Points on a hilly landscape, in no order, each with its height.
From any point a ball takes the steepest step (drop divided by distance) to one of its 2 nearest points. It stops when none of these is lower. Distance is the straight distance between rows; heights are no part of it.
Z_915 (h 351): [-2.02 1.98 1.28 1.69 -1.29 -3.09 0.84 1.77 1.79 -2.08 0.99 1.43 -0.41 -1.14 -1.48 1.20 -2.78 -0.79 -3.22 1.89 -3.00 -0.17 0.68 0.48 -0.90]
Z_276 (h 645): [0.31 -0.86 -2.11 3.55 0.79 -0.81 0.74 -2.87 -2.89 2.08 0.45 -1.00 2.07 3.57 0.66 0.35 -2.84 0.26 2.49 3.25 -0.54 -3.11 -1.60 -2.43 0.44]
Z_84 (h 689): [0.36 -1.17 -1.40 1.76 1.46 -1.88 0.16 -1.15 -3.06 1.12 -0.61 -0.26 3.36 4.47 0.88 1.52 0.44 -0.20 1.64 1.48 -0.97 -0.88 -0.63 0.85 0.42]
Z_911 (h 140): [-0.90 -0.08 0.48 -1.00 1.75 -0.73 -2.18 -0.64 4.25 1.45 -1.39 0.34 -1.29 -1.00 0.01 -0.16 -1.84 -0.79 -1.37 -0.94 -0.36 0.62 0.98 -0.60 -3.06]
Z_613 (h 189): [2.32 -2.92 0.66 -1.81 -0.64 1.51 -0.74 -3.19 -3.33 1.81 -3.02 0.29 1.14 2.61 2.29 1.86 1.65 -1.13 1.71 -0.78 -0.54 -0.92 1.07 -0.84 1.85]
Z_639 (h 110): [-0.45 0.51 1.23 0.70 1.47 -1.94 0.79 1.53 -0.83 -0.32 0.19 0.01 1.14 -1.55 -0.60 0.30 1.07 -0.33 -0.07 0.22 1.29 1.39 1.03 0.46 2.41]
Z_114 (h 229): [-0.40 0.69 -2.21 0.26 2.48 1.14 -3.58 -0.63 3.28 1.45 -0.74 -0.24 -0.62 0.32 -0.10 -0.22 -2.07 -0.91 0.14 -1.53 -0.87 -0.39 -0.29 -2.53 -3.56]
Z_594 (h 216): [1.48 -1.58 -0.54 -1.40 -0.39 2.35 -1.55 -1.83 -1.84 1.73 -2.34 -0.49 2.02 1.26 2.16 0.80 2.40 -0.54 3.49 -1.72 1.10 0.27 -0.20 -0.22 1.42]
Z_224 (h 348): [-1.88 2.23 0.74 1.07 1.59 -1.22 -0.53 3.63 1.79 0.44 0.57 0.46 0.54 -0.79 -1.43 0.69 2.01 1.65 -1.84 -0.63 -0.39 3.16 0.28 2.73 -0.55]
Z_177 (h 40): [-0.46 1.31 1.12 -0.08 -0.44 -3.05 0.63 2.08 0.70 -0.49 -0.60 -0.18 -1.23 -1.71 -0.40 1.69 0.18 -0.59 -2.02 -0.31 -1.04 0.83 1.21 1.84 1.44]
Z_533 (h 61): [1.60 -1.63 2.19 0.46 -0.51 0.18 1.05 1.45 0.48 -1.24 -2.18 0.37 0.80 2.16 -0.37 3.77 2.22 0.07 0.53 -1.22 -2.80 0.04 -0.36 1.37 0.75]
Z_824 (h 419): [-1.46 1.33 1.62 0.93 0.12 -1.92 0.41 0.35 2.60 -0.16 -0.21 1.26 -1.70 -0.02 -0.63 0.84 -3.06 -2.26 -2.58 1.61 -3.18 0.16 0.39 -0.83 -2.66]
Z_414 (h 796): [0.81 -3.65 -2.48 0.22 1.80 0.05 -1.57 -1.63 0.85 1.44 0.02 -3.24 2.16 2.13 1.51 -1.46 0.21 1.66 3.29 -0.50 3.22 -2.73 -1.90 -1.45 0.05]
Z_804 (h 390): [-1.80 1.11 -1.29 1.16 3.47 -1.69 -1.94 2.57 1.77 2.62 0.24 -0.02 1.29 0.36 -1.26 -0.23 0.84 1.74 -0.59 -1.04 0.17 3.04 0.15 1.96 -0.56]
Z_326 (h 667): [-0.03 -2.36 0.73 -0.47 0.83 0.89 0.29 -0.18 0.01 -1.08 0.07 -1.97 1.91 0.78 0.00 -1.70 1.77 1.75 1.80 0.50 3.40 -0.88 -2.13 0.56 1.39]
Z_631 (h 679): [-0.18 4.16 -0.68 -0.35 -2.05 -0.68 -0.37 -1.01 -0.40 -0.32 0.44 -0.61 -1.99 -1.46 0.17 0.17 -1.62 -2.29 -2.13 -1.15 -2.74 -0.19 1.05 -0.08 -1.48]
Z_78 (h 429): [0.10 0.11 2.26 -0.46 -1.22 -0.44 0.82 -1.95 2.93 -1.46 -0.33 0.74 -3.15 -1.79 0.01 -0.26 -1.71 -1.41 -2.66 0.65 0.17 -0.84 1.08 -1.02 -0.97]
Z_94 (h 711): [0.45 1.58 0.47 -1.46 -0.67 -2.68 -0.26 -2.48 -0.51 1.43 -0.46 -0.75 -2.54 -1.51 1.75 0.76 -1.75 -2.84 -2.14 0.47 -2.14 -0.84 3.09 0.05 -1.34]
Z_170 (h 281): [-0.98 2.66 -3.40 0.58 0.81 1.49 -0.73 0.19 -1.42 0.75 2.13 -0.04 0.49 -1.27 -1.31 -4.05 0.43 1.87 2.12 -0.93 2.45 1.57 -0.78 -0.61 -0.64]
Z_703 (h 694): [-0.40 -2.01 -0.35 0.97 1.56 -2.96 0.25 0.44 -2.31 0.01 -0.59 -0.31 4.69 3.32 2.04 1.48 2.44 0.53 1.82 1.32 0.61 1.06 -0.04 1.90 3.16]
Z_31 (h 436): [-1.83 0.60 0.63 -0.06 -0.25 -1.09 0.58 -1.13 2.91 -1.14 0.05 2.40 -1.52 -2.37 0.31 -0.49 -2.38 -3.51 -1.04 1.71 -0.23 0.43 2.25 -3.66 -0.78]
Z_740 (h 629): [-1.06 -0.68 0.17 0.57 1.28 2.70 -1.34 1.25 1.75 0.03 0.57 0.47 -0.02 1.15 -1.44 -1.98 1.51 2.42 0.56 -1.64 1.91 2.07 -2.81 1.74 -0.79]
Z_847 (h 352): [0.29 2.12 -1.99 3.69 -0.79 -0.94 1.13 -0.90 -3.16 -0.19 1.38 0.48 2.87 0.99 -0.85 -0.49 -1.39 0.56 2.87 2.68 -0.46 -2.38 -0.72 -2.65 2.79]
Z_635 (h 549): [-2.21 -1.42 -1.27 -0.48 1.62 1.17 1.13 1.58 -2.66 1.55 -0.07 1.77 0.45 1.64 1.44 -3.41 0.35 1.03 -0.18 2.05 2.31 1.75 1.07 1.14 -0.17]
Z_383 (h 268): [1.72 0.89 0.65 -1.64 -1.09 0.07 -0.97 -1.84 -0.97 -0.78 0.57 -2.11 0.00 -2.43 -0.20 -0.18 2.07 0.26 1.31 -1.86 1.19 -1.04 -1.08 0.99 0.71]
Z_315 (h 181): [0.27 0.45 2.06 -2.64 -1.06 -2.37 -0.44 0.03 2.71 1.30 -0.26 -0.56 -2.70 -2.53 0.61 0.31 -0.85 0.59 -4.35 0.99 -1.12 -0.38 2.34 2.35 -1.51]
Z_98 (h 368): [1.45 -0.16 2.23 -1.86 -3.90 1.10 2.24 -1.34 2.66 -3.56 0.43 0.47 -4.20 -2.30 0.71 1.19 -1.21 -1.88 -3.37 -1.10 -1.19 -0.41 0.73 0.13 -0.92]
Z_113 (h 337): [2.02 -0.90 2.21 0.29 -2.84 0.19 1.72 0.67 -0.61 -2.32 0.24 -3.53 -1.15 0.83 0.22 1.41 2.84 2.19 -0.99 -1.39 -1.88 -0.64 -2.50 5.14 0.66]
Z_677 (h 329): [-0.31 -1.44 2.87 -2.22 1.24 0.38 0.80 1.15 3.22 -0.98 -0.25 1.27 0.20 -4.09 -0.91 0.61 1.20 -0.87 0.03 -1.29 3.11 1.18 0.79 -0.62 1.34]
Z_846 (h 265): [-0.75 -2.60 2.97 -3.89 1.37 0.72 -0.24 1.16 1.39 1.16 -0.48 0.03 0.26 -2.64 -0.43 -0.91 3.10 2.08 -0.37 -0.19 3.35 1.98 0.97 2.38 0.55]
Z_91 (h 175): [-2.72 -3.39 -1.59 -0.71 3.12 0.91 -0.33 2.27 1.80 3.34 -0.94 1.62 0.22 2.30 1.36 -1.14 -0.65 1.01 -0.21 0.83 2.12 1.24 1.69 0.26 -1.47]
Z_468 (h 407): [0.50 1.59 1.14 1.49 -1.78 -1.60 2.15 -1.19 -3.33 -1.00 0.85 -2.20 -1.23 0.26 -0.01 -1.35 0.16 0.95 -1.44 1.65 0.15 -0.97 -0.97 3.14 0.76]
Z_792 (h 227): [1.15 -2.37 3.44 -4.90 -0.22 0.74 -0.79 -0.98 0.91 -0.20 -0.13 -1.76 0.05 -3.75 -0.57 -0.11 3.00 1.17 -0.94 -2.58 1.64 0.46 0.02 2.75 0.13]
Z_209 (h 367): [2.26 -0.79 1.29 0.70 -1.61 -0.94 0.08 -1.40 -1.49 -0.60 -0.78 -3.61 0.10 3.51 1.38 1.10 1.88 1.53 0.48 -0.34 -1.89 -1.21 -2.78 3.19 1.00]
Z_907 (h 173): [0.73 -5.05 4.71 -2.75 0.84 -0.99 0.02 -1.67 0.09 0.50 -1.97 -1.32 2.01 0.74 1.34 1.97 2.97 0.09 0.96 -0.87 -0.29 -0.37 0.64 1.55 2.65]
Z_922 (h 203): [1.18 -2.76 3.85 -0.45 -0.07 -0.83 0.65 -1.04 1.32 -0.70 -1.07 -0.75 -1.30 -1.53 0.42 2.37 1.23 -1.85 0.14 -0.98 -0.03 -1.11 0.18 -1.22 2.49]
Z_34 (h 148): [1.69 -3.04 2.46 -2.24 0.09 1.60 0.00 -1.82 -0.16 1.29 -2.66 0.31 -0.70 1.94 1.83 1.89 0.59 -1.37 0.30 -0.77 -1.58 -1.14 0.34 -0.87 -0.36]
Z_661 (h 333): [0.81 4.14 -2.49 1.73 -2.37 1.19 0.33 0.23 -3.62 -1.34 1.88 1.57 1.89 -0.44 -1.13 -0.72 -1.49 0.31 2.88 1.82 -0.70 -1.05 -0.93 -3.08 0.86]
Z_149 (h 650): [-0.41 3.60 -1.03 -0.58 -2.07 0.31 -0.62 -1.30 1.59 -0.97 1.27 -0.47 -2.72 -2.46 -0.92 -2.20 -0.90 -0.39 -2.59 -1.10 -0.48 0.34 0.00 0.56 -2.90]
Z_212 (h 297): [2.08 -0.62 0.29 -0.60 -2.66 4.05 1.39 -2.47 -1.13 -1.34 -0.12 1.78 -0.83 0.06 0.01 -1.42 0.20 -0.58 0.88 1.07 1.86 -1.28 -0.59 -1.62 0.55]
Z_605 (h 199): [1.36 -2.70 3.62 -3.56 0.22 -1.47 -1.41 -0.85 -0.42 0.14 -0.95 -2.33 0.60 -3.21 0.42 1.44 3.18 0.02 0.19 -1.89 0.42 -0.39 0.57 1.69 2.48]
Z_357 (h 163): [0.06 -1.60 2.31 1.03 1.20 -1.97 0.81 -0.49 -0.27 0.03 -0.39 -0.21 -0.03 -0.13 -0.20 1.09 0.27 -1.68 -0.09 1.71 1.20 -0.26 0.95 -1.40 3.75]
Z_772 (h 651): [0.30 -1.22 1.25 -0.05 0.64 2.56 -0.24 0.56 1.08 -1.98 0.51 -0.46 1.25 -0.12 -1.16 -2.28 3.36 2.51 1.90 -0.93 3.98 1.23 -3.35 2.01 0.57]
Z_79 (h 254): [-1.29 -0.52 1.60 0.68 2.33 -1.29 0.53 3.45 2.15 -1.01 -1.16 2.72 1.07 -1.32 -0.82 2.11 -0.19 -2.08 -0.37 0.75 0.07 1.34 1.33 -2.32 1.66]
Z_106 (h 621): [0.08 2.90 -1.40 -2.45 -1.06 1.35 -2.02 -1.62 2.06 -0.46 0.71 -0.10 -2.13 -3.63 -1.44 -1.92 1.14 -0.74 -0.51 -2.86 0.77 1.37 0.19 -0.24 -2.57]
Z_689 (h 808): [-0.03 -6.42 -1.08 -1.77 0.57 2.70 -1.52 -2.10 0.69 1.15 -0.35 -3.65 2.68 1.63 2.41 -1.49 1.57 1.71 3.35 -0.74 3.80 -2.65 -1.59 -0.60 -0.07]
Z_254 (h 438): [-1.51 1.11 -2.49 2.08 1.09 -1.29 0.16 1.63 -4.10 -0.43 1.59 3.03 3.90 1.63 -1.62 2.48 -1.35 -0.36 1.27 1.74 -2.62 1.48 0.12 -1.30 0.72]
Z_100 (h 356): [-2.88 -3.92 -5.67 -0.13 1.19 1.13 0.73 1.33 -2.02 2.44 1.35 -0.06 0.18 2.07 2.84 -3.37 -1.50 1.36 0.91 1.56 3.39 -1.39 2.45 -2.74 -0.49]
Z_920 (h 506): [1.25 0.89 0.51 -0.39 -3.97 2.16 1.42 0.45 1.41 -2.45 0.47 -0.39 -4.09 0.14 0.07 0.69 -0.82 0.32 -3.09 -2.85 -4.04 -0.21 -0.86 3.27 -1.87]
Z_942 (h 493): [-1.32 -1.02 -3.58 0.72 2.90 0.10 -1.47 0.08 1.87 2.31 1.52 -1.16 -0.03 0.80 -0.52 -3.39 -0.97 2.23 0.82 -0.87 2.91 0.46 -1.15 -1.82 -1.67]
Z_22 (h 141): [-0.93 3.15 -2.00 1.95 1.24 -2.62 -1.45 1.46 0.27 -0.28 0.74 0.87 1.57 -2.12 -2.09 2.22 -1.00 -2.03 0.96 -1.05 -1.51 1.17 0.16 -2.78 1.20]
Z_449 (h 569): [0.52 -1.61 2.50 -1.50 0.26 -0.55 1.11 1.76 1.97 -0.21 -1.75 -0.01 -1.94 1.44 0.61 1.98 1.58 1.71 -2.42 -0.87 -3.15 0.62 -0.07 4.07 -1.53]
Z_198 (h 389): [1.19 3.19 -2.72 2.20 -1.85 -0.02 -0.58 -0.53 -5.00 -0.03 0.22 0.94 2.57 3.13 -0.26 2.65 -1.11 -0.05 1.39 0.93 -3.76 -0.61 -0.75 0.04 -0.20]
Z_445 (h 743): [1.41 1.18 -0.65 -1.25 1.18 -2.88 -1.50 -3.12 0.00 2.05 0.05 -2.57 -1.46 -1.30 0.20 -0.71 -1.32 -1.32 -0.07 0.31 0.11 -1.31 1.08 -0.73 -0.69]
Z_519 (h 434): [-1.50 0.76 -1.85 -0.07 3.32 -1.52 -2.00 1.36 1.27 2.06 0.62 -1.71 0.75 -0.33 -0.49 -2.75 0.67 2.11 0.64 -0.64 2.23 1.34 -0.31 1.47 -0.89]
Z_215 (h 235): [-0.74 5.17 -2.97 0.34 0.14 0.89 -2.19 0.58 -2.06 0.86 1.44 0.53 0.30 -2.00 -1.17 -1.46 1.15 0.66 0.87 -1.98 -0.29 2.95 0.47 -0.46 -0.70]
Z_337 (h 366): [1.22 3.03 -1.87 0.95 -3.34 2.61 0.28 -0.98 -4.28 0.09 -1.34 1.02 1.40 2.65 0.79 1.00 -0.01 0.50 1.37 0.26 -2.80 0.26 0.21 0.79 0.35]
Z_230 (h 374): [0.60 2.35 -0.38 2.60 -0.96 -0.87 1.43 -0.60 -4.28 -0.53 0.52 -0.48 0.79 1.20 0.05 -0.27 -0.60 0.76 0.26 2.75 -0.50 -1.27 -0.91 0.11 1.38]
Z_974 (h 400): [0.02 1.59 -0.07 0.54 -0.18 2.57 0.46 1.34 -0.92 -1.55 -0.13 2.69 0.98 -1.02 -0.74 0.32 0.86 -1.42 1.62 -0.45 0.40 0.89 0.95 -2.65 0.90]
Z_871 (h 598): [-1.30 0.18 -1.21 2.50 1.25 2.89 -0.67 1.93 1.15 0.30 -0.29 1.05 0.89 2.61 -1.75 -1.60 0.06 1.79 0.06 0.24 0.00 1.42 -2.83 0.80 -1.78]
Z_747 (h 139): [0.01 -5.36 2.01 -1.76 2.71 -1.44 0.19 -0.19 0.47 1.74 -2.12 -0.45 1.21 1.22 2.05 1.37 0.94 -0.36 1.04 0.67 1.17 0.17 1.65 0.08 2.07]
Z_798 (h 76): [-2.98 -2.88 -2.01 1.94 2.00 -0.14 2.73 1.43 -0.64 0.05 1.03 1.62 0.64 0.36 0.30 -1.21 -2.09 -0.30 1.16 2.91 3.36 -0.80 0.85 -4.05 2.42]
Z_721 (h 334): [1.73 0.47 0.08 -0.17 -3.13 3.97 0.50 -1.07 -2.81 -0.63 -1.78 1.70 -0.87 1.51 0.76 0.44 0.51 -0.97 0.27 -0.50 -1.89 -0.64 0.09 -1.06 0.12]
Z_176 (h 301): [-1.12 0.73 1.09 0.42 2.12 -2.17 -0.03 4.07 2.75 -0.10 -0.72 2.44 1.27 -0.06 -1.49 2.51 0.06 -0.09 -1.39 0.49 -1.04 2.96 1.63 0.86 -0.04]
Z_784 (h 365): [0.31 1.81 1.26 -1.17 -0.22 1.22 0.06 0.54 1.31 -1.90 0.38 1.69 -0.38 -4.04 -0.99 -0.71 0.65 -2.02 -0.05 -1.07 2.05 1.77 2.00 -1.89 0.59]
Z_83 (h 410): [0.05 2.05 -1.90 3.06 -0.76 -2.57 0.32 0.48 -4.41 -0.83 1.23 1.42 2.76 1.79 -1.48 4.14 -1.46 -0.60 -0.01 1.32 -4.39 -0.81 -1.05 0.08 0.14]
Z_257 (h 767): [1.76 0.32 -2.09 -0.64 1.55 -1.29 -2.11 -2.57 0.95 2.10 0.30 -2.56 -0.32 -1.77 -0.01 -2.31 -0.53 0.24 2.07 -1.51 2.57 -1.21 -0.72 -2.38 -0.52]
Z_350 (h 295): [2.04 2.05 0.68 -1.23 -2.12 -0.11 -0.79 0.90 0.19 -0.68 0.52 -2.89 -1.37 -3.61 0.10 0.66 2.03 0.02 -1.20 -3.78 0.06 0.38 0.44 2.92 0.80]
Z_618 (h 449): [-1.44 0.82 -3.02 2.03 0.64 1.21 0.76 2.77 -3.12 -0.29 0.87 2.37 3.32 2.02 -0.54 -0.14 0.20 0.61 1.32 1.14 -0.20 1.49 -0.19 -1.20 0.94]
Z_851 (h 668): [0.76 -0.58 -1.99 2.39 1.33 -2.58 -0.73 -1.96 -2.26 2.10 -0.36 -0.42 2.14 4.30 0.61 1.46 -2.42 -0.81 0.94 2.26 -1.94 -2.20 -0.49 -0.81 -1.30]
Z_186 (h 315): [0.61 3.19 -3.20 1.63 -1.49 1.51 -0.10 0.12 -3.20 0.01 1.68 0.08 2.17 -0.35 -0.66 -2.42 -0.31 1.78 2.70 0.90 1.58 -0.54 -1.30 -0.95 0.64]
Z_321 (h 230): [1.51 -3.40 4.23 -1.69 -1.21 1.02 0.59 -2.84 2.09 -1.59 -0.87 -0.14 -1.74 -0.92 -0.22 0.88 -0.18 -1.90 -0.48 -0.24 0.28 -2.91 -1.20 -1.23 1.14]
Z_316 (h 187): [-0.65 3.52 -0.51 2.92 0.30 -3.71 0.49 1.14 -0.51 -1.74 1.77 -0.47 0.90 -1.58 -1.85 2.29 -1.22 -1.76 -0.58 0.09 -2.28 -0.33 0.02 -1.31 1.26]
Z_289 (h 191): [-0.90 2.68 -2.40 0.31 1.72 -0.05 -2.55 1.87 0.15 1.19 0.40 1.08 1.47 -1.26 -1.19 0.43 0.91 -0.65 1.71 -2.22 -0.48 2.86 0.51 -1.17 0.75]
Z_850 (h 317): [2.52 0.46 1.17 0.35 -2.54 -0.79 0.27 1.44 -0.96 -1.39 0.13 -3.63 -0.71 -1.14 0.27 2.79 2.86 0.77 -0.44 -3.09 -2.16 0.07 -0.84 4.06 2.05]
Z_147 (h 460): [0.14 1.04 0.13 1.22 -0.52 1.46 -0.24 -1.09 -0.40 -0.86 -0.30 -0.27 -1.48 2.66 -1.09 -1.28 -1.99 0.67 -1.57 1.15 -1.67 -0.98 -2.37 0.31 -3.46]
Z_702 (h 312): [-1.30 2.58 -2.26 0.61 0.48 -0.08 -1.48 -0.87 1.94 0.05 0.20 1.34 -0.26 -1.24 -0.55 -0.17 -2.46 -2.25 1.10 -0.39 -1.95 0.24 0.23 -4.25 -1.98]
Z_277 (h 543): [0.83 -1.14 2.57 -2.21 -2.04 2.12 0.88 1.38 3.17 -1.87 -0.41 0.43 -2.92 -0.20 -0.49 0.59 0.90 2.02 -3.18 -1.51 -2.67 0.31 -0.54 3.66 -2.66]
Z_77 (h 619): [-0.16 -1.81 -1.15 1.27 0.39 -0.38 0.98 -1.85 -3.07 0.97 -0.17 -0.36 1.20 2.88 1.76 -2.12 -0.80 0.17 2.03 2.78 2.23 -1.86 -0.85 -1.21 1.05]
Z_554 (h 782): [1.57 -1.58 -3.37 -0.35 0.98 0.49 -1.78 -2.73 1.20 1.55 1.38 -3.33 0.31 -0.63 0.37 -3.22 -0.60 1.86 3.45 -1.50 4.27 -2.80 -1.55 -2.81 -0.09]
Z_857 (h 442): [1.86 1.64 1.32 0.34 -3.66 -0.04 2.58 0.41 -1.93 -1.78 1.49 -2.54 -3.17 -1.86 0.27 -0.52 0.31 1.04 -2.57 -0.36 -0.44 -0.21 0.18 4.77 0.99]
Z_782 (h 469): [-3.42 -1.38 -4.81 -0.67 1.89 1.33 -0.42 1.19 -1.96 3.25 1.50 0.36 -0.22 1.35 1.14 -4.34 -0.74 2.15 1.18 1.12 3.30 1.26 1.20 -0.40 -1.09]
Z_645 (h 107): [1.06 -1.34 2.74 -0.33 -0.28 1.64 0.78 1.23 1.76 -2.62 -1.13 -0.48 -0.05 0.06 -1.36 1.22 2.00 -0.20 -0.03 -1.24 -0.43 0.15 -2.30 0.87 0.17]
Z_763 (h 242): [2.43 -0.15 -0.77 -2.41 -1.32 2.55 -1.86 -3.05 -1.06 0.28 -0.90 -1.12 1.09 -1.06 0.43 -1.39 1.99 0.54 3.22 -2.22 2.91 -1.19 -1.06 -0.38 0.87]
Z_947 (h 470): [1.93 2.20 0.70 -0.97 -3.68 2.61 1.62 -0.76 -0.33 -2.22 1.09 -0.76 -3.12 -1.07 -0.13 -1.04 0.52 0.29 -1.74 -1.96 -0.47 -0.07 -0.57 3.25 -0.79]
Z_238 (h 371): [-0.96 2.93 -0.07 0.79 -1.30 -0.69 -0.50 -0.36 1.10 -1.29 -0.59 2.02 -0.55 -1.85 0.72 2.22 -1.43 -3.74 -0.34 0.09 -2.61 0.27 1.50 -3.68 -0.43]
Z_509 (h 160): [0.27 -1.16 2.45 -1.21 1.03 0.12 -1.44 0.59 3.22 -0.25 -1.13 -0.32 -0.97 -0.85 -1.19 0.34 0.82 0.10 -1.14 -1.16 -0.04 0.59 -0.43 1.35 -1.35]
Z_373 (h 290): [-1.89 -1.95 -0.36 -0.75 2.91 0.37 0.05 2.13 1.81 2.81 -1.50 3.17 -0.22 2.51 1.00 0.47 -1.87 -0.30 -1.08 1.51 -1.18 1.18 1.92 -0.71 -2.95]
Z_66 (h 225): [-3.32 -3.44 -2.91 1.02 1.97 -0.69 1.72 1.52 -2.00 2.16 1.11 0.28 0.87 2.47 1.43 -2.19 -1.76 1.35 0.40 3.08 2.93 -1.09 1.80 -2.01 0.79]
Z_694 (h 311): [0.94 -0.95 2.94 -2.52 -3.91 0.07 2.16 0.12 2.39 -1.71 0.25 0.24 -4.57 -2.62 1.78 1.55 -0.81 -0.72 -4.64 -0.25 -2.72 -0.80 2.28 2.46 0.41]
Z_379 (h 398): [-1.15 -0.38 0.59 0.48 1.07 -0.93 0.22 0.27 1.24 0.63 -1.28 2.90 -0.50 2.02 0.54 2.75 -2.35 -2.28 -2.26 1.41 -3.20 0.78 1.41 -1.30 -2.58]
Z_698 (h 591): [-0.42 -1.87 0.21 -0.51 0.66 1.40 1.20 0.11 -2.51 0.66 -0.76 0.65 0.71 2.87 0.97 -1.17 0.59 -0.06 0.96 2.19 1.18 0.18 0.56 0.00 0.67]
Z_360 (h 234): [-0.14 4.26 0.05 2.45 -2.84 -3.37 1.29 -0.70 -2.38 -1.64 2.89 -1.18 -1.13 -3.08 -0.51 0.93 -1.81 -1.28 -1.24 0.32 -2.00 -1.42 0.59 -0.68 1.62]
Z_936 (h 682): [0.19 -1.24 0.93 0.66 1.23 -2.79 -0.07 -0.12 -1.52 -0.45 -0.54 -2.71 2.63 1.18 1.20 0.14 2.73 1.14 2.54 0.02 1.97 0.13 -1.24 1.56 2.57]
Z_764 (h 102): [2.76 -2.16 1.63 -0.76 -0.78 1.91 0.33 -0.65 0.10 -0.66 -2.46 0.68 0.23 3.67 1.09 3.74 1.14 -0.93 0.68 -1.44 -3.77 -0.57 -0.22 -0.16 -0.61]
Z_910 (h 252): [0.38 1.24 1.11 -2.06 -2.68 -0.46 1.21 0.50 0.63 0.20 0.02 0.39 -3.76 -1.90 1.71 1.09 -0.53 -0.16 -3.91 -0.56 -2.52 0.44 2.69 3.05 -0.90]
Z_307 (h 60): [-1.50 -4.57 0.69 -0.11 3.19 -0.98 0.66 1.07 1.61 2.24 -1.06 0.98 0.67 2.20 1.87 -0.22 -1.46 0.27 0.51 2.53 2.55 -0.33 1.43 -1.05 0.19]
Z_949 (h 180): [-2.08 -1.44 -0.63 0.89 1.88 -0.27 1.18 1.92 1.15 -0.13 0.31 1.52 0.66 -0.35 -0.25 -0.46 -1.10 -1.45 0.47 0.89 2.66 0.44 0.36 -3.53 1.48]
Z_411 (h 263): [1.40 -2.83 2.19 -1.73 -0.65 3.60 0.59 -3.55 1.21 -1.45 -0.49 1.12 -1.91 -0.16 -0.11 -1.24 -1.35 -1.32 0.72 0.57 2.54 -2.80 -1.36 -2.35 0.42]
Z_103 (h 421): [-0.19 2.06 -2.04 1.78 -0.34 3.80 0.26 2.22 -1.53 -0.42 -0.49 2.82 2.99 0.28 -0.56 0.41 1.20 0.27 3.56 -0.57 0.76 1.37 0.05 -2.22 2.35]
Z_116 (h 560): [-1.21 2.32 -1.03 2.25 -0.49 2.49 -0.31 1.84 -1.04 -0.97 0.83 2.15 0.82 2.53 -2.37 -0.70 -0.78 2.10 -0.37 -0.26 -2.87 1.57 -2.17 1.49 -2.46]
Z_973 (h 300): [-0.57 -0.57 3.18 -2.51 0.81 -0.34 0.42 2.36 2.41 0.11 -0.20 1.78 -0.35 -3.48 -0.35 -0.26 1.81 0.21 -1.78 1.10 2.90 1.74 2.31 1.37 1.06]
Z_673 (h 586): [-0.56 2.34 -2.56 -0.91 1.01 0.00 -1.68 -1.17 3.47 0.39 2.03 -0.28 -1.50 -2.73 -1.62 -2.71 -0.86 -0.53 0.13 -1.27 1.87 0.82 -0.52 -2.70 -1.75]
Z_440 (h 408): [1.65 -0.47 1.51 0.42 -1.45 0.65 0.73 -1.19 -0.29 -0.77 -1.04 -1.90 -1.90 2.48 -0.17 -0.60 -0.25 1.37 -1.08 0.26 -1.70 -1.39 -2.08 2.37 -1.90]
Z_640 (h 548): [-0.75 0.58 -1.54 -0.19 1.56 0.72 -1.89 -1.08 3.15 0.17 1.81 -0.56 -1.47 -1.16 -2.14 -4.21 -0.74 1.72 0.41 -0.54 3.70 0.16 -1.75 -0.62 -1.92]
Z_398 (h 518): [-0.80 2.51 -2.37 2.40 0.23 0.66 -1.22 0.50 -1.80 0.44 0.55 0.83 1.30 2.86 -2.09 -1.11 -2.51 0.98 -0.11 1.07 -1.77 -0.29 -2.34 -0.52 -3.28]
Z_294 (h 114): [-0.08 -0.09 2.04 -0.69 0.80 -3.27 0.67 0.33 2.58 1.05 -0.54 -0.63 -1.53 -1.71 0.31 0.84 -0.17 -0.34 -2.77 2.12 0.51 0.01 1.79 1.34 0.43]
Z_193 (h 283): [-1.00 2.85 0.74 1.66 -2.97 -3.18 1.89 0.00 0.02 -1.66 2.56 -0.44 -1.96 -2.29 0.47 2.00 -2.76 -1.82 -3.01 1.14 -3.16 -1.22 1.27 0.37 0.24]

Where does a ball stop that starts at each point below?
Z_784: Z_307
Z_554: Z_798
Z_83: Z_177
Z_703: Z_533
Z_689: Z_533
Z_277: Z_22
Z_147: Z_533
Z_77: Z_798
Z_673: Z_798

Call two points neighbours if one is among the 2 nearest of the other. Go from one point of each pair to the other, from neighbour to neighbour, staying as low as possible. Name the highest point that can't be avoided.
Z_798 / Z_177: Z_703
Z_177 / Z_533: Z_31
Z_911 / Z_307: Z_618
Z_911 / Z_533: Z_509
Z_307 / Z_22: Z_824
